Each row is a point on a tangle of strands that fork, close into loops and nearly touch. The rows are in no order.
(in the rows, 128 means zero)
Points whose rows are less than 133 apart are linked; no others are. Some points are linked to none.
Q_78: [173 146 111 123  42 130 185 148 125 133  83 119 112 103  58 115 138 124
 101 158 131 208 120 117 150 173 175 152 128 168 143]
Q_284: [160 152 116  89 132 151 164 178 120 113 146  97  93  91 102  96 109 125
 160 107 137 158 175 104 157 106 124 157 154 116 187]
Q_635: [147 103 121 138 119 146  98 170  76 118 106 142 186 182 148 129  86 144
 170  96  80 135 147  88 123 145 104  93 101 144 124]
Q_575: [151  65 148 122 155 132  90  91 134 114 144 138 163 147 113 116 117  90
  88 123 115 115 152 115 115  81  99 114 148 158 124]
Q_222: [166 149 172 166 100  96  92 129 134 194 111 150 131 167 147  81 143 166
 143 102 142  86 161 133 149 112  51 126  97 146 131]
Q_188: [162 196 124 123 134 128 141 134 112 186  91 100 113 136 131 100 148 160
 169  89 158 110 164 130 132 140 104 117 107 135 175]
Q_170: [143 103  87  95 116 123 156 158 127 112 132 124 123  86  60 174 113 116
 101 179  88 139 114 130  70 170 142 174 160 136  81]
Q_664: [ 45 105 170 116 108 168 107 140  94  78 121 129 154 167 157 159 119 137
 155 103 121 152  90 112 122 141 153 152 135  84 134]
Q_27: [118 117  93 105 136 126 128 197  34 125 133 139 118  91 131 188 156 141
 174  97  73 155 104 116 153 150 143 146 126 115 154]
Q_127: [112  85 137 146 107  97 122 140 107 114 172 192 130 128 151 155 102 113
 127 120 120 117 102 154 131 135 143 105  76 134  76]
Q_110: [ 55 124 189 125 130 136 121 114  99  93 118 122 178 174 154 166 123 154
 142 139 103 116  76 138 102 159 148 113 114  92 105]
Q_386: [ 72 142 171 108 137 162 148 121 132  86 151  92 133 138 162 148 103 128
 156 140 121 159  92 105 137 126 152 163 155  63 143]
Q_316: [147 152 108  89 162 146 127 103  97 151 120 102  65 126  98 133 180 117
 142 108 148 134 142 152 135 113  87 107 149 142 172]
Q_553: [160 133 100 102 112 154 145 159 159 126 136 125  91  91  76  88 129  98
 122 109 176 142 177 106 112 109 143 162 153 142 164]
Q_890: [119 151  77 110 195 154 121  87 102 130 123 109  91 134 142 168 162 110
 144 121 129 132 119 160 127 134  98  87 137 131 143]
Q_273: [160  85 118  90 116 112 106 156  89 123 122 147 124 105  77 143 160 105
  73 142  89 133 121 121 143 118 128 166 165 165 132]
Q_809: [122 143 157 136 105 151  82 140 156 127  56 118 186 188 163  74 137 154
 104 140 149  93 146  98 106 132 119 116 135 138 130]
Q_630: [114  72 152 146 160 131  64 105 141 130 129 137 156 147 124 106 138 126
  99 107 138  64 169 120  73  79  91 129 141 135 117]
Q_361: [ 90 130 117 126  92 112 113 161 120 111  99 161 133 109 128 173 160 121
  81 135 144 161  76 158 149 169 199 159 129 133 115]
Q_557: [145 130 112 121  96 165 141 142 115 124  80 106 173 164  74 119 121 130
 129 143  87 131 124 118  84 183 132  99 141 171 102]
Q_214: [ 86 122 146 118 131 133 169  63 156  97 156 115 123 105  92 179 127 104
 128 169 121 203  50 172 170 128 149 130 157 116 121]
Q_211: [116 104 152 120 134 102 110 144  76 124 135 131 206 131 162 172  99 147
  96 118  68 119  96 108 133 141 183 166 116 123 120]
Q_863: [ 94 123 153 124 127 130  86 125 136 119 103 126 149 146 175 131 154 127
  85 107 147 154  98 135 186 109 168 166 154 123 166]
Q_303: [ 96 127 125 167 155 134  81 171  98 119 126 151 109 180 217 125 116 167
 176  90 130  82 172 103 118 116  86 119  89  86 127]
Q_206: [ 64 131 166 161 169 101 104  79 135 136 113 140 149 133 147 136 160 169
 147 125 141  53 113 191  70 136 107  75  84 103  84]
Q_189: [128 181  76 110 124 188 165 132 147 114 101  93  94 118 106 137 129 113
 169 147 163 179 122 132 116 165 126 138 158 118 143]
Q_554: [132 142 165 164 124  87  92 124 174 185 122 123 171 126 188  82 108 174
 119  78 149  95 157 100 158  83 133 173 121 109 163]
Q_933: [177 128  90 127  88 152 169 191 163  95 136 128 107  96 100 114  73  94
 154 175 131 216 139  94 169 134 127 184 167 127 137]
Q_439: [ 99 158 151 118 172  70 129  61 151 191 148 109 123  92 133 154 153 163
 110  91 153  92 107 177 138  96 160 141 118 113 159]
Q_733: [106 111 162 116 142 132 111 103 154 111  91 114 185 153  76 120 147 140
  95 160 100  58 124 148  42 155 131  92 147 153  78]
Q_956: [197 149 117 155 140  82  97 147 145 195 136 156  99 121 149  92 135 140
 135  85 148 100 186 132 160  95  76 139 102 151 149]
Q_511: [115 143 149 117 184 116 106 110 123 126 134  97 169 146 202 132 113 147
 117 127 111  89 130 106 122 104 126 130 133  91 137]
Q_338: [146 121 115  78 101 101 168 119  86 144 141 128 114  77  48 174 140 131
 113 146 102 136 103 142  86 157 149 133 125 142 104]
Q_212: [112 104 129 138  56 179 123 164 150  82  94 139 161 149 112 115 108 105
 119 147 134 191 110 109 133 164 154 162 158 139 117]
Q_278: [121 118 112 157 168  57 109 118 137 166 159 169 109  97 157 144 147 146
 104 116 143  45 146 169  88 123 126 121  77 124  80]
Q_149: [156 106 140 161 130 140  96 135 111 139 119 136 174 176 157 102  80 148
 177  75 117 127 177  89 126 104  72  96  90 130 141]
Q_431: [ 98  91 166 135 118 105  71 175  73 118 140 175 122 171 166 146 135 160
 131 104 101  82 122 135 127 124 101 148 106 116 106]
Q_25: [160  78 123 136 139 152 130  89 119 128 159 137 118 134  60 107 129  75
 134 106 132 132 161 123  93 100  84  88 132 174 133]
Q_293: [117 136 165 135 182  76 139  61 190 119 144 122 166  80 138 107 132 124
  90 192 131  68 116 161 101  99 135  82 117 110  90]
Q_886: [174 146  92 121  68 147 189 146 159 122 106 104 103  86  77 116 111 110
 122 159 134 243 130 107 189 146 168 169 164 148 165]
Q_917: [119 125 158 130  70 149 121 166 138  95 101 138 148 147 158 104 121 119
  94 134 140 181 104 108 183 138 168 167 149 129 145]
Q_24: [155 102  86 119  93 175 135 188  86  93 104 135 146 151  79 135 109 107
 156 153  66 166 118 101 119 165  97 109 153 163 106]
Q_629: [137 141 154 133 129 120 126 161 160 119 173 127 144 131 188  92  64 132
 150  99 127 139 150  69 191  80 162 137 124  91 173]
Q_378: [169 132 104  96 131  92 137 131 148 122 130 131 147  96 135 157 116 103
  54 176 108 153  96 128 154 136 178 160 147 145 116]
Q_261: [ 96 163 145 115 141 139 125 145 105 107  95 111 164 176 167 164 134 155
 136 170  84  96  89 128 104 188 137 101 123 106  90]
Q_355: [166 158  91 138 146 106  95 129 163 179  97 123 149 116 157 116 140 129
  95  96 163 114 152 127 133 127 159 140 122 152 147]
Q_239: [166 135 166  92 112 120 162  74 100 147 133  95 121 125  70 111 150 117
 100 137 114 147 119 138 158 121 112 111 142 158 154]
Q_911: [165 128 143 152 132 114 135 117 107 168 162 122 136 136 137  97  86 149
 196  57 129 125 176 110 151  95  87 103  89 125 167]
Q_143: [147 102 198 155  83  95 103  99 163 144 126 143 178 155 135  62 114 124
  87 123 145 108 141 114 154  91 117 119 119 148 127]
Q_91: [116 125 128 206 142 110  77 124 128 160 126 172 117 169 201 120 132 162
 175  88 143  89 161 135 128 108  61  99  68 111 102]
Q_964: [160 123 107 128 124 139 116 139 120 147 143 145  81 111  99 104 138 102
 161  63 161 170 161 135 182  83 110 113 125 158 194]
Q_105: [157 166 171 128 118 110 144 129 134 171 166 120  91 130 143  72 110 154
 175  87 147 121 153 114 195  86 104 114 114 113 185]
Q_613: [150 142  68 135 134 199 137 183 124  96 113 141  84 143 103  99 125  98
 173 126 160 147 179 110 114 134  87 105 130 156 139]
Q_452: [116 149 121 134 150 138 122  91 210 109 153 126  95 128 161 104 130  87
 112 152 166 146  99 137 178  87 142  98 160 112 131]
Q_491: [133 137 149 145  91 159 150 102 127 130  82  80 190 155 121  92 113 144
 109 108 129 169 132 105 143 152 168 124 130 152 166]
Q_648: [150 166 144 128 143 130 147 136 147 146 148 109  81 121 151  49 124 143
 163 122 168  79 184 102 136  76  81 112 117 109 162]
Q_446: [155  83 118 135  84 165 130 146 150  98 127 150 161 137  84  98  89  83
 119 139 129 166 146  98 102 135 132 133 138 164 107]
Q_996: [171 148 101  86 123 122 144 170 119 107 115 114 115  97 141 154 136 109
  84 178  88 185 106 105 195 137 155 180 171 133 149]
Q_945: [ 99 137  99 102 121 108 148 133 132 100 132 159  80  91  93 211 152 114
 115 196 125 170  63 182 121 177 151 144 135 116  78]
Q_901: [121  89 156 157 115 152  49 107 149 119  70 145 195 197 135 101 131 126
 102 105 141 133 140 119 117 113 110 106 136 158 127]
Q_883: [153 128 110  96 169 138 134 171  94 122 158  95 127  91 128 129 111 133
 167  68 104 167 176 100 182  86 134 155 149 109 217]
Q_135: [ 93 130  83 139 125 193 146 117 173  93 115 112  90 126  98 154 126  95
 167 172 166 184 107 149  92 157 106 143 167 112 108]
Q_535: [119 123 109 112 178 117 115 134  50 140 156 125 114 113 157 187 141 135
 169  80  87 149 109 132 173 108 123 138 126 116 173]
Q_87: [123 148 153 138  85 172 167 110 201 109 115  92 158 128 120  60  86 115
 131 157 171 147 136  84 116 115 140 133 150 115 138]
Q_650: [149 117 104 115 117 120 124 201  33 133 100 134 145  88 132 162 173 143
 156  87  74 192 108 111 210 133 150 150 140 130 191]
Q_838: [105  88 169 147 115 116  82 128 154 121 103 172 146 163  70 107 168 122
  93 133 131  60 133 163  58 148 121  97 126 172  77]
Q_41: [182 129  70 101 125 136 123 164 115 111 119 143  99  88 113 138 153  85
 109 132 114 206 122 115 206 109 138 138 165 158 165]
Q_228: [165 161  92 147 130 177 151 161 140 126 106 134 124 139 124  66 101 115
 172 119 167 113 188  89  88 128 102  90 102 148 137]
Q_813: [101 107 143 139 117 120 159  95 137 128 185 121 163 109 136 128  60 119
 157  82 128 145 111 115 133 113 172 115 107 103 137]
Q_280: [136 115 107 149 177 102  94  99  95 173 143 130 152 130 162 170 117 144
 158  56 102 138 128 139 159 110 112 128 106 130 155]
Q_92: [135 157  66 111 105 129 121 199  94 130  93 152 120 134 129 169 147 133
 133 128  96 128 104 133 112 203 165 121 115 146 100]
Q_627: [117 140 170 155 101 157 133  67 140 144  83  91 184 180 138  80 122 144
 140 101 150 155 123 122 145 130 124  79 118 140 160]
Q_84: [136 187 135 116  93 130 169 152 142 120 108 112 142 136 158 145 116 131
 125 189 122 152  84 120 144 191 162 151 128 107 107]
Q_612: [120 133 159 180  81 121 103 131 111 188  86 137 153 154 127 113 141 183
 165  30 148 158 150 139 168 133 115 156 100 142 181]
Q_51: [124  97 110 112 116 143 111 194  93 129 133 146 109 122  86 114 130 137
 126 101 120  69 171 119  53 144 122 155 135 144 114]
Q_98: [121 131 145 153 139  93 150  89 192 123 152 133 136  79 124  76 132 108
 117 174 154  57 144 135  70 110 128  89  91 119  78]
Q_755: [ 87 147 191 116 118 141 155 111 113 114 136  81 143 140 151 132 115 140
 144 111 108 179  91  98 197 115 193 163 153  83 191]
Q_608: [ 71 152 136 151 152 136 162 118 162  83 152 105 121 121 195 122 101 135
 156 187 138  92 114 110  92 133 126 108 110  55  82]
Q_657: [127 116 168 158 150  80 105  53 127 194 151 120 172 140 142 148 118 158
 137  66 111 129 113 149 178  80 113 125 115 134 159]
Q_330: [133 157 127 114 109 169 164 112 117 126  80  67 178 149 100 131 119 141
 125 143 101 157 112 113 105 187 149 127 151 133 137]
Q_181: [129 142 140 141 152  95  95  97 189 160 128 114 146 104 161  86 132 131
  99 106 168  81 144 128 132  82 142 136 134 119 146]
Q_577: [115 110  79 121 165 167 170  82 134 105 181 109  82  94  92 157 109  86
 169 121 134 177 124 137 123 110 121 104 151 115 139]
Q_243: [153 179 108 132  98 127 133 152 119 173  86 155  91 144  94 102 165 137
 143 115 165  85 149 146  85 175 116  85  88 171 112]
Q_875: [151 129 140 123 115  77 141  79 103 183  96  96 154 106  90 148 163 161
  56 105 113 145 113 152 156 138 187 153 121 172 161]
Q_729: [118 169 126 110  80 133 176 171 115 120 100 103 115 113 121 174 138 139
 130 188 110 186  73 124 155 196 172 199 153 101 126]
Q_912: [108 132 149 149  70 169 183  89 163 119 110  83 159 128  92  89 101 123
 128 118 163 194 118 118 130 150 183 134 136 134 148]
Q_958: [138 144 145  99 173 102 113 154 113 151 177 112  99 109 162 133 121 155
 144  78 117 123 152 112 199  72 144 176 149  96 200]
Q_164: [136  95 114 108 179 107 100 131  87 137 149 138 101 127 135 155 149 131
 101 127 104  79 147 145 121 104  90 136 128 138 121]
Q_312: [149 131 150 115 106 114 161 157  37 133  96  92 162 109 123 147 159 160
 126 110  59 193 103 102 207 146 169 160 135 135 193]
Q_354: [110  89 112 112 122 142 159 145 147  97 140 107 116 108  74 184  94 121
 134 212 102 146  96 136  80 162 108 206 182 101  82]
Q_536: [142 121 143 116  96 115 164  93 150 148  95  90 141 104  69 115 151 134
  47 138 140 152 124 137 115 151 204 165 147 162 146]
Q_505: [107  97 108 105 115 161 122 204 116  85 147 145 100 107 126 123 111 119
 127 120 135 116 160 105  92 128 134 190 151 109 121]
Q_308: [113 136 124  94 121 104 160  80 115 119 120 131 122  90  76 205 165 113
  97 178 110 200  46 177 164 148 168 124 138 140 116]
Q_172: [153 138 150 115 102 102 159 104 183 129  99 124 149 106  69 129 144 117
  45 193 144 130 111 147  98 170 182 143 141 153  93]
Q_247: [115 121  61 156 139 191 120 161 150  95 106 152  89 160 105 113 139 101
 150 145 152 105 166 126  58 152 105  89 128 152  84]
Q_382: [132 112  83 100 138 177 119 175  98  79 118 126 105 132 112 166 138 104
 135 166  83 149 117 119 117 148  92 151 176 128 114]
Q_655: [124  98 159 135  75 108 157 120 106 124 163 151 165 118 125 134  87 119
 128 104 113 162  89 129 154 139 165 119  89 132 117]
Q_780: [135 142 124  99  79 128 184 194  90 111 134 115 111  81 101 150 110 135
 153 147 102 188 113  99 155 166 168 199 147  95 149]
Q_263: [106 120 216 117  88 131 114 139 127  97 149 141 112 171 170  85 114 136
 134 130 147 123 123 104 178  79 102 130 134  96 150]
Q_978: [130 130 137  93 163 117 118 146 144 119 177 115  92  97 161 116 114 123
 102 119 139 100 149 115 151  74 148 179 163 100 158]
Q_795: [ 78 105 150 130 139 129 170 118 128  71 171 137 107 124 120 168 103 134
 135 204 110 101  97 152  77 156 114 128 125  88  53]
Q_192: [ 94 123 146 133 146 150 127 118 139  89 132 106 177 151 180 115  87 142
 143 145 116  90 140  81  72 122 125 109 119  80 101]
Q_548: [120 115 123 174 137 115 135 110 146 129 140 146 127 127 146  80 126 130
 142 145 144  48 162 127  68 120  94  65  74 122  72]
Q_304: [138 126 135 159 159 101 124  87 131 125 135 141 133 154 168 119 130 131
 131 165 111  72 128 149 116 136  86  40  79 127  69]
Q_507: [125 120 101 173 163 121  85 101 119 161 132 151 130 159 169 148 132 136
 160  74 137 122 135 155 138 121  91  89  85 138 121]
Q_616: [154 151  62 109 186  91  98 115 139 169 132 138 102  96 157 168 156 111
  97 102 147 135 124 154 155 112 157 133 126 142 150]
Q_544: [119 121  78 163 158 156 105 192 105 108 115 153  94 166 178 103 121 153
 157 122 134  56 200  97  86 130  89 108 104 118 103]
Q_680: [107  97  97  93 120 108 127 129  63 134 122 149 117  79  60 201 172 128
 116 109 100 148  86 161 114 141 158 133 135 150 126]
Q_538: [171 125 111 129 121 149 146  99 138 132 127 146 112 142  49 105 151  76
 135 154 131 129 149 135  79 146  87  73 122 184 104]
Q_418: [ 98 153 132 141 125 132  76 166 148 139  74 136 165 159 179 105 149 161
 116 114 154  64 137 122  88 145 144 140 118 118 117]
Q_299: [170 160  82  93 161 134 174  87 171 129 150  88  97  95 102 151 115  93
 114 182 119 178 109 126 158 122 132 126 175 129 136]
Q_154: [101  83 134 123 176 122 151  83 150 100 196 139  84  87  94 138 133 100
 106 159 145  90 144 151  71  93 119 127 135 107  88]
Q_509: [103 105 137  95 180 109 135 117 115 110 197 134  92  93 149 152 118 121
  93 142 124  85 128 145 121  82 131 155 140  99 118]
Q_343: [125  90 130  91 141  99 119 152  69 141 136 133 170 113 103 174 124 148
  93 122  63  84 107 135  90 138 151 158 129 147 105]
Q_934: [ 78 108 113 139 179 164 114 134 133  62 117 127 109 177 148 142 137 143
 120 191  98  65 140 135  62 143  92  81 145 105  55]
Q_60: [109 139 164 179 170 100  64  67 169 158 120 137 150 175 208 123 140 154
 146 104 140 112 119 134 174  64  78  89 112 109 136]
Q_727: [132 110 190 132  75 119 131 134 158  98 159 160 124 147 153  71 104 109
 112 156 151 109 124 108 148 101 110 113 111 118 103]
Q_697: [ 95  91 140 137 117 123 104 174  97  79 161 176 102 153 176 147 115 123
 123 145 114 100 118 130 128 134 119 125 103 108  78]
Q_95: [156 113 126 108 113 108 164 129 181 117 140 136 115  88  49 138 123 100
  75 209 123 115 126 138  67 157 141 165 154 139  73]
Q_555: [108 161 165 112 179  85 127  86 150 125 133 109 174 117 175 144 134 148
  86 171 115  75  89 149 118 128 154 122 122 101 112]
Q_843: [158 120 165 146 107  88 105 164 137 156 144 143 168 130 167  89  83 150
 125  72 132 131 161  95 187  93 148 168 110 124 172]
Q_819: [123 123 101 152 140 172 147 136 172  85 129 112 142 135 157  77  84 122
 148 180 136  91 176  70  58 113 100 101 121  98  81]
Q_196: [111 128 109 111 178 146 174  64 156 114 175  96  77  95  92 151 132 102
 132 156 143 127 126 151  88 115 112 105 150 111 113]
Q_86: [131 120 143 144 141  97 112  67 129 168 103 114 193 140 129 145 135 145
  91  95 118 138 108 154 149 130 150 113 113 156 141]
Q_877: [164 143 101 110  79  99 152 174 108 152 102 131 130  81 108 131 135 137
  85 116 124 163 130 116 152 162 199 175 122 150 152]
Q_335: [104 176 158 140 133 111 137  71 155 160 118 113 117 129 144 100 166 144
 149 119 182  97 106 165 134 130 115  78 103 115 139]
Q_495: [118 134  94 115  74 119 146 158 119 111 137 172  76  95 111 176 148  99
 133 146 140 189  76 154 161 163 159 134 118 131 106]
Q_311: [149 144 105 140 134 165 157 113 175 118 136 105 149 122 132  75  83 101
 155 141 154 124 163  89  92 111 115  95 122 128 125]
Q_907: [144  72 119 116 124 122 104 160 103 133 135 145 174 125  95 126 101 126
  97 104  93  85 157 111  66 130 144 149 131 155 103]
Q_365: [162 113 104 132  89 150 161 168 136  98 157 147 119 116 113 109  73  92
 153 147 128 168 138  97 134 138 118 133 124 137 112]
Q_337: [156 126  89 154 122 123  80 126 146 188  75 144 145 127  97 116 169 123
 102  68 168 131 162 144 115 134 143 145 123 185 160]
Q_405: [187 128 165 140  82  76 113 151 124 176 121 160 151 143 131  81 118 142
  92 124 124  92 146 122 147 129 114 135  95 162 121]
Q_426: [ 75 144 151 141 131 155 177 131 161  79 183 112 103 136 179 144  72 119
 186 182 127 151 101  91 127 129 127 150 138  46 105]
Q_709: [152 155 133 123 157 122 114 104 159 144  83 101 168 151 112  95 161 134
  92 173 122  54 140 131  66 148 107  84 135 153 103]
Q_242: [161 140 118 130 148 114 165 105 123 111 165 135  93 136 153 126 118 107
 128 193 112 112 122 138 135 134  85  65 102 127  80]
Q_658: [102 129 130 120 130 144 121 112 149 108 123 133 136 128 126 136 140 113
 108 147 152 116 110 147  99 143 139 124 135 126 103]
Q_876: [109 155  83 127 126 146 125 163 129 135  99 144  83 146  98 129 169 138
 140 134 139  66 141 158  46 177 131  90 116 151  80]
Q_224: [142 158 116 121 132 129 183 107 155 104 151 119  85 125 126 156 117 106
 142 214 118 150  89 150 134 170  96 101 132 112  79]
Q_916: [131 117 128 119 111 165  90 170 102 116  91 133 138 152 121 103 137 128
 138  85 137 150 156 114 146 125 117 149 143 143 170]
Q_269: [167 151 100 123 101 158 164 129 162 136 117 137  88 111  50  93 145  82
 132 160 174 141 164 115  78 144 118 120 137 165 122]
Q_710: [143 147  94 154 169 145 129 151 140 124 135 125  80 124 172  65 131 136
 144 138 164  45 216  95  88  92  83 114 109 107 125]
Q_607: [151 108 124 183 107 111  75 133 143 202  92 154 173 141 117 118 134 162
 130  34 140 129 174 135 123 124 108 169 110 168 148]
Q_679: [110 102 147 166  79 115  83 124  84 163  96 156 156 154 126 150 156 147
 143  55 124 164  94 158 175 146 133 133 102 156 150]
Q_314: [108 113 115 104  89 137 160 201  92  98 165 145  87  80 117 156 106 119
 154 128 119 147 123 116 118 149 145 189 128  94 120]
Q_55: [105 154 175 148 138  94 131  68 120 175 124 115 159 141 131 130 147 170
 152 110 137  79 105 171 102 145 107  88  82 119 114]
Q_718: [ 75  69 130 155 162 161  88  92 163 100 150 140 137 134 142 104 117 103
 131 100 168 102 156 125  76  73 115 112 137 112 119]
Q_428: [ 88 135 129  95 180  94 116  95  92 148 141 127 133 105 136 198 161 147
 108 107 124 112  90 177 127 117 161 150 125 115 141]
Q_126: [130  93 156 147 150  84  94  68 114 195 116 139 178 136  79 156 153 158
 106  73 110 100 128 175 104 121 114 132 113 171 121]
Q_215: [115 134 133 115  96 160 177 136 149 108 100  78 121 128  80 156 113 129
 146 201 117 183  91 123 113 182 118 199 185 103 119]
Q_351: [143 166  75  87 105 133 145 173  79 148  96 127  66  82  83 153 177 133
 151 101 150 180 134 135 134 147 148 138 131 135 176]
Q_560: [117 163 149 143 121 152 139  80 132 133 117 116 121 166 137 103 143 121
 170 123 164 142 110 142 141 135  90  52 105 131 138]
Q_74: [120  97 154 129 132 121  76 167  43 143 120 146 109 175 133 151 153 176
 156  91  76  80 144 138 124 127  55 135 123 134 132]
Q_701: [143 182 119 102  90 143 154 165  91 161  91 111  92 115  89 104 161 152
 159  91 165 141 152 133 130 158 139 138 112 146 178]
Q_590: [153 120 150 133  72  93 139 171 115 147 133 127 153 101 133  94 102 152
  98  75 129 157 152 106 181 126 199 189 117 139 179]
Q_353: [118 120 147 145 181 117 166  51 201  85 178 125 130  95 124 120 109  99
 113 210 128 114 110 156 115  95 112  68 134 105  76]
Q_830: [ 89 135 144 151 178 130  81  74 183 102 134 132 133 156 211 115 139 116
 123 136 156 117 106 138 168  74 115  76 132 104 131]
Q_250: [113 151 176 110 142 104 149  67 139 183 150  73 122 107 111 116 138 165
 114  82 147 118 125 140 164  84 168 151 151 117 198]
Q_851: [101 136 145  96 160 170 160 108 110 105 155  85  80 125 123 124 140 127
 147 148 137  98 137 133  95 111  86 133 161  92 138]
Q_818: [110 130 154 194 159  96  82  92 153 154 152 144 103 164 230 110 122 165
 173  98 137  93 153 116 171  58  60  99  86  83 129]
Q_203: [134 171  71  96 120 151 146 133 121 132  82  97 106  98 103 162 168 117
 120 136 140 197 104 138 145 165 167 149 162 134 163]
Q_53: [160 186 117 130 129 117 135  94 190 134 117 122 139 138 175  97 127 104
 105 164 153 143 103 129 181 126 148  80 126 138 129]
Q_677: [ 81 120 126 141 161 154 135  92 112 128 164 108 136 131 155 140  95 134
 192  67 138 131 129 123 111 108 131 106 107  89 155]
Q_508: [115 165 170 100 132 135 155 102  89 145 124  77 123 134 131 128 147 152
 144  98 124 159 108 126 180 121 146 141 147 108 200]
Q_412: [150 128 102 124 125 106 151 136 125 141 178 158  70  98 127 120 117 109
 141 110 158 118 150 136 123 114 135 116  94 129 124]
Q_757: [125 113 121 145 103 138  69 165 122 130  77 172 132 192 104 118 169 126
 114 122 116  93 124 155 101 161 112  91 126 189  91]
Q_202: [ 96 110 103 130 135 167 154 100 176  83 169 119  79 110 112 165 109  83
 161 170 142 204  87 148 151 113 112 148 174 103 119]
Q_802: [130 106  97 119 157 144 103 138 125  99 128 121 193 132 161 161  87 107
 106 127  91 149 117 102 124 138 162 139 142 123 123]
Q_609: [105 115 126  99 144 174 140 145  69  90 150 113  93 132 121 149 127 124
 167 128 107 134 130 120 114 129  91 129 145 103 137]
Q_136: [123  86 112 143 185 139  95 128 118  84 175 140 108 150 199 124  94 120
 121 133 112 103 173  93 135  68  92 109 131  98 119]
Q_393: [185 116 126 144 112  74 129 128 127 194 165 173  80 104  94  99 129 120
 140  74 157 109 175 135 137  99 103 131  85 159 143]
Q_765: [107 148 130 115 172 120 184 100 161  92 167 113  79 107 134 156 121 131
 124 239 118 101 108 159  98 143  96 135 142  76  60]
Q_870: [160 131  64  92 162  87 114 132 124 136 137 158 104  86 124 188 146  97
  70 154 123 138 110 148 132 130 167 133 130 149 110]
Q_70: [118 115 150 139  89 118  83 136 103 134  93 166 145 179 131 138 162 132
 114 108 125 129  94 159 153 155 119 106 106 164 112]
Q_891: [116 126  99 134  81 180 108 172 168  85  76 149 129 160  94 135 140 103
 110 186 129 167 100 133 116 184 133 146 168 151  83]
Q_940: [177 134 131 111  94 126 174 136  72 122 120 107 154 126 122 140 121 121
 131 146  62 203  94 107 204 154 137 120 131 142 153]
Q_309: [117 122 118 146 144 168 134 139 178  73 112 128 122 155 134  99 119 122
 118 220 127  73 154 105  52 140  82  95 143 117  48]
Q_704: [125 130 128 160 149 101 111 128 159 131 179 146 133 136 218 112  79 125
 153 101 132 115 135  99 171  87 149 108  96  96 130]
Q_59: [125 113 102  92 114  96 128 110  71 157 113 127 100  62  63 178 190 129
  97  94 118 181 100 148 156 108 170 147 146 155 171]
Q_521: [103  88 161 146 118 125  52 121 148 108 102 154 194 170 176 127 122 121
  76 108 139 145 111 124 163 106 154 143 143 142 135]
Q_576: [142 137  95 156 175  98 144 111 143 151 184 131  97 106 186 118  97 126
 155 108 140  84 156 119 132  95 123  91  84 103 118]
Q_847: [151 136 130  96 151 105 102 108 101 173 111 123  95 129  90 138 188 139
 103 117 132  90 139 161 112 124  96 131 141 158 145]
Q_468: [117  67 160 140 135 115  68 120  76 167 117 150 147 162  74 151 158 159
 128  78  83  82 134 160  95 117  76 130 130 167 114]
Q_107: [139 175 143 113  78 115 151 182 113 131 136 140 103 129 155 109 124 138
 135 149 137 106 116 121 136 168 140 140  91 110 105]

How many points has the smallest loop of links through each point below? Write - if it is on no loop.
Q_70 => -
Q_509 => -
Q_170 => -

A piece is all that can be reached along the links. How many separate loops has the piece of each point below (a circle has one, a figure eight two, a Y none), and how many tips (points with one link)?
Q_509 => loops 0, tips 11
Q_105 => loops 0, tips 7
Q_355 => loops 0, tips 5
